The views of a scene show one set of named points, each view turned or mirrored, and shifted as a whole, with a little noise and some points left out.

Scene 1
View 1
gen: [  4  -9  15  27  31 -11  14  15  20 -11   9  11  12   6  29  -9  10 -41
  -9  -5 -14  -3  35 -35  -3  37]
Gogi: [ 12 -13  27  16  33 -10  25  -9  -2 -13 -11   6  -1   7  18 -12   1 -60
 -16  -2  -7 -13  30 -33  13  28]
Lir: [ 13   5   1  -1   7 -10  -6   5  -3   3   7  20  19   3  28 -24  -5  -9
  14 -12  -4 -24  19  -3   2   9]
Mem: [ 13 -12  12   7  -9  15  19 -23 -15 -10  -7  39  -2   8 -11   5 -27 -38
 -16 -11  -9  -3  19 -19   1  13]
Foze: [ 14  -7  20  -3  22  -4  20 -28 -26  -5 -24  13   0  10  14 -26 -12 -48
 -11  -7  -5 -28  17 -13  21  11]
Geso: [ 15  -3   3   8 -15   6   0   1   1  -5  15  38   9   1   3   7 -19 -15
   2 -10  -7  -2  21 -15  -9  12]
vizuz: [ 28  -8  20  -8 -16   5  13 -34 -30 -10 -11  27 -12  -3 -15   8 -30 -43
  -4  -4   7 -18  14 -11  19  -3]
Laf: [ 39  -8  31 -11 -20  -7  11 -34 -31 -15  -6  13 -23 -14 -20  21 -27 -55
   1   5  20 -18  15 -15  28  -7]
tenaz: [ 19   4  11   8   6 -20  -7  16   9  -4  21   8  10  -7  26  -5   3 -21
  16  -2   3 -15  27 -16   3  14]
Maz: [ 10   2  -4  -1  -9   5  -4  -4 -10   4   6  38  17   6  14 -16 -20  -3
   7 -15  -9 -16  14  -1  -4   5]
sedis: [ 37   2  22 -14 -18 -16  -3 -19 -24  -8   4   9 -11 -16  -2   8 -18 -35
  16   2  21 -26  15  -6  25 -10]
puz: [ -4   2  -5  -1  25   3   5  -5 -12  10 -13  30  30  21  39 -51  -9  -7
   0 -21 -21 -30  16   2  -1  13]
tetuv: [ 21  -2  13  -6  -4  -2   6 -20 -22  -4  -7  22   1   1   4  -9 -20 -31
   3  -7   2 -23  15  -6  13   1]
tofi: [ 29  -4  21  -6  -7 -10   5 -18 -18 -11   0  12  -7  -9   0   5 -16 -40
   6   0  11 -20  19 -13  19   1]
View 2
sedis: [ 20 -11  -2 -14 -20   4 -11   2 -10   0   5  13   1 -12 -33  17  20 -11
 -12 -18  14   7 -14 -18  -5  14]
puz: [-17   0  33   4 -14   6  12 -27  16  34 -32  -7  16  33 -17   1  -3   8
  11  -8 -35 -20 -23  -7   8 -23]
Foze: [-16 -19  12  -9 -13   9   1 -19  13  21  -7   0  -2  25  -5  35  11   9
  -3  -7  -1   5   1  -8  16  12]
tenaz: [ 16  10  10   1 -10 -13  -9 -13  -4   1  12  27  26  16 -21  -4 -20  -7
   4 -16 -10  -4 -12  -5 -16  -9]
gen: [-12  11  10   2   2 -21 -11 -29   2   6  20  18  35  44   3  16 -41   9
   5  -4 -20  -2   7   7 -10  -3]
tofi: [  8 -11  -3 -15 -15  -1 -11  -5  -9   1   8   9   6  -1 -24  25  11  -5
 -12 -13   9   7  -7 -13  -3  17]
tetuv: [ -1 -10   5 -14 -15   4  -5  -9  -5  12  -8  -4   6   3 -26  23  12  -1
 -10 -10  -4  -1 -13 -13   1  10]
Laf: [  8 -20 -16 -25 -18   4 -18   2 -17  -4  14   2  -4 -15 -27  44  26  -6
 -25 -11  24  16  -1 -17   0  36]
Gogi: [-18  -8   5  -7  -2  -8  -8 -26   9  10  18  14  14  39   8  36 -18  12
  -1  -3  -3  10  15   4   6  13]
View 3
Gogi: [ -5 -32  -7  -5  28 -30  17   0   5  -1   6  -1  -5 -11 -29  -2 -14  -9
  23 -17 -12   1 -24   6  -1   3]
Lir: [ 12 -27  23   9   0  -1   3  -1 -12  -9 -17  -9  13   6 -18   2  -5  -5
   8  17 -20 -40   0  -1 -28  26]
gen: [ 13 -41   8   0  45 -18  10   1   3   5  -3   1 -12  -3 -11   6  -9 -13
  33  10 -32   1  -9  21 -11  -6]
tofi: [ -8 -25   2 -11  -5 -19   6 -15  11 -15   7  -6  15   2 -37 -14   2  -5
 -10  -4   7  -6   4 -15 -28  24]
Geso: [ 15 -36   0  -9   7   9   2  -4   7  -2 -10 -12  19  12 -19   9  22 -14
 -16  20 -23  -7   8  -1 -22  23]
Foze: [-11 -20  -6  -1  -3 -24  16   2  -5  -8  -1  -9  11 -10 -37  -5 -14  -3
   6 -26  -1 -22 -29 -10   0  25]
tetuv: [ -3 -23   0  -6 -11  -9   8  -5   1 -13  -3 -12  20   2 -34  -4   2  -4
 -12  -5  -1 -20  -6 -15 -18  31]
sedis: [-10 -23  10 -10 -16 -22   2 -22  11 -23   8  -6  20   6 -40 -22   2  -1
 -17   0  16 -12  16 -24 -42  30]
Mem: [  1 -31 -24 -16   1  -2  13   0  10   0  -1 -13  20   2 -33   9  20 -13
 -23  -8 -10   4 -13  -7  -1  26]
Laf: [-19 -24 -11 -22 -14 -28   8 -22  23 -20  19  -6  22   0 -48 -21  10  -4
 -26 -16  23  11   8 -27 -28  28]
vizuz: [-11 -23 -15 -18 -17 -14  10 -12  13 -14   7 -10  25   1 -43  -9  14  -6
 -29 -14  11  -1  -4 -23 -17  34]
Maz: [ 13 -27   7   1  -8  13   3   1  -7  -6 -20 -15  24  10 -20  10  12  -9
 -13  17 -21 -33  -1  -6 -20  35]
puz: [ 12 -21  13  17  -4   7  10  17 -28  -3 -29 -16  15  -2 -17  15 -13  -4
  13   3 -30 -60 -29   3  -2  34]
View 4
Foze: [ 13  13 -15 -17  10 -18  12  -7   9   5   2   4 -13 -11  10   0 -22 -33
  -1   3  14 -27 -18 -27  -6 -19]
Maz: [ -6   5   0   6  27  18   3 -12   6  -1   6  -6  35  -2  16   2 -14 -27
  10   7 -10 -12  13  -3   1   0]
Mem: [ 13   4   0 -18  17 -11 -21   9  27  11   9   6  17 -19  17 -13  -7 -18
   7  12   9 -28  17 -11 -13 -11]
tofi: [ 19   6  -1  -3   9  10  12  -1  23  -2   3   3  -6  -4   3   8  -4  -8
 -13   3  13 -23  11 -10 -16  -1]
tetuv: [ 11   6  -4  -5  13   5   9  -6  15   1   3   3   4  -6   7   3 -13 -22
  -4   4   8 -22   5 -14  -8  -6]
gen: [ 10  24 -10  -7  25 -35  10   5   7  16  14 -35   3   2  45  19   2  12
  22  24   0  -2 -29  -5 -15   1]
vizuz: [ 23  -1   1 -13   6   9  -5   4  32   1   3  19  -2 -16  -4  -9  -9 -21
 -15   1  19 -35  24 -17 -16  -9]
tenaz: [  6  15  -2  12  21   7  26  -6   8   1   7 -26   6  13  23  26   2   9
   2  12  -2  -2  -6   2 -13  13]
Laf: [ 34  -2   4 -11  -2  10   3   8  41  -1   0  20 -21 -13 -11  -2  -1  -5
 -27   0  29 -38  27 -16 -25  -6]
Geso: [  4   5   5   1  26  10  -9   3  19   6  11 -10  33  -4  22   1   0  -3
  10  15  -5 -12  20   4 -10   6]
Gogi: [ 20  20 -13 -19  12 -39   9   6  14  15   9 -15 -18  -8  29  10  -6  -3
   8  16  16 -19 -29 -20 -17 -13]
Lir: [ -5  13  -6  10  24  14  23 -16  -2  -2   5 -17  18   8  19  16 -13 -19
   7   6  -9  -5  -7  -5   1   4]
View 5
sedis: [  6  -2  10  22 -15  20  -7   4 -18   3 -14 -15  16  12  18   0   4 -22
 -25  16 -11   1   5 -14 -12 -22]
Mem: [ 11 -10  30   2   6   6   6  28 -16 -13  16   1  18  -2  35 -27  -1  -5
  20   5  -7  16   0 -24 -16   9]
tetuv: [ 15 -11  23  22  -7  12   0  15 -14  -7   3  -8   1   8  22 -14  -1   0
  -7  17  -5   7   0 -20 -13  -3]
Geso: [ 18 -14  21  10  21  10   1  31   0  -9   4   1   7  12   9 -20  17  -5
   4   2 -18  24 -27  -7   7   9]
tenaz: [ 10 -10   3  28  18  12 -15   3  -4 -12   0  -4  -7  24  -2  -3   8 -12
 -16   9  -7   6 -37  -2  18  18]
tofi: [  5  -4  12  18  -6  15  -7   5 -18  -5  -1  -9  14   9  24  -6  -1 -19
 -11  12  -6   0   0 -17 -12  -5]
puz: [ 37 -28  33  44   3   6   1  20  -2 -22  17  -2 -45  15   6 -25  -5  42
  -5  25   9  10 -23 -21  -2  29]
Maz: [ 31 -21  29  24   7  12   6  33   2  -8   2  -5 -12  13   7 -22  13  16
  -7  15 -14  22 -19 -12   0   3]
Gogi: [ -5  -6   9  19  11   1 -16  -8 -26 -28  27   4   1  10  29 -12 -21 -14
  15   8  17  -9 -16 -24  -5  43]
gen: [  2 -10   5  20  32   0 -18  -1 -11 -30  26   9  -8  18  11 -13  -7 -10
  15   1   9   4 -42 -10  17  55]
vizuz: [  8  -5  24   9 -13  14   5  18 -23  -2   2  -8  23   0  35 -14  -2 -13
   0  13  -8   6  16 -26 -24 -15]
Lir: [ 24 -18  17  37   8  12  -6  15   0 -12   2  -5 -22  20   0 -12   7  13
 -17  18  -4  10 -28 -10   7  14]

In a view up to two points have been moved. Name them for each view, in the order of its rows, or write none.
view 1: none
view 2: sedis
view 3: gen
view 4: tofi, tetuv
view 5: Geso
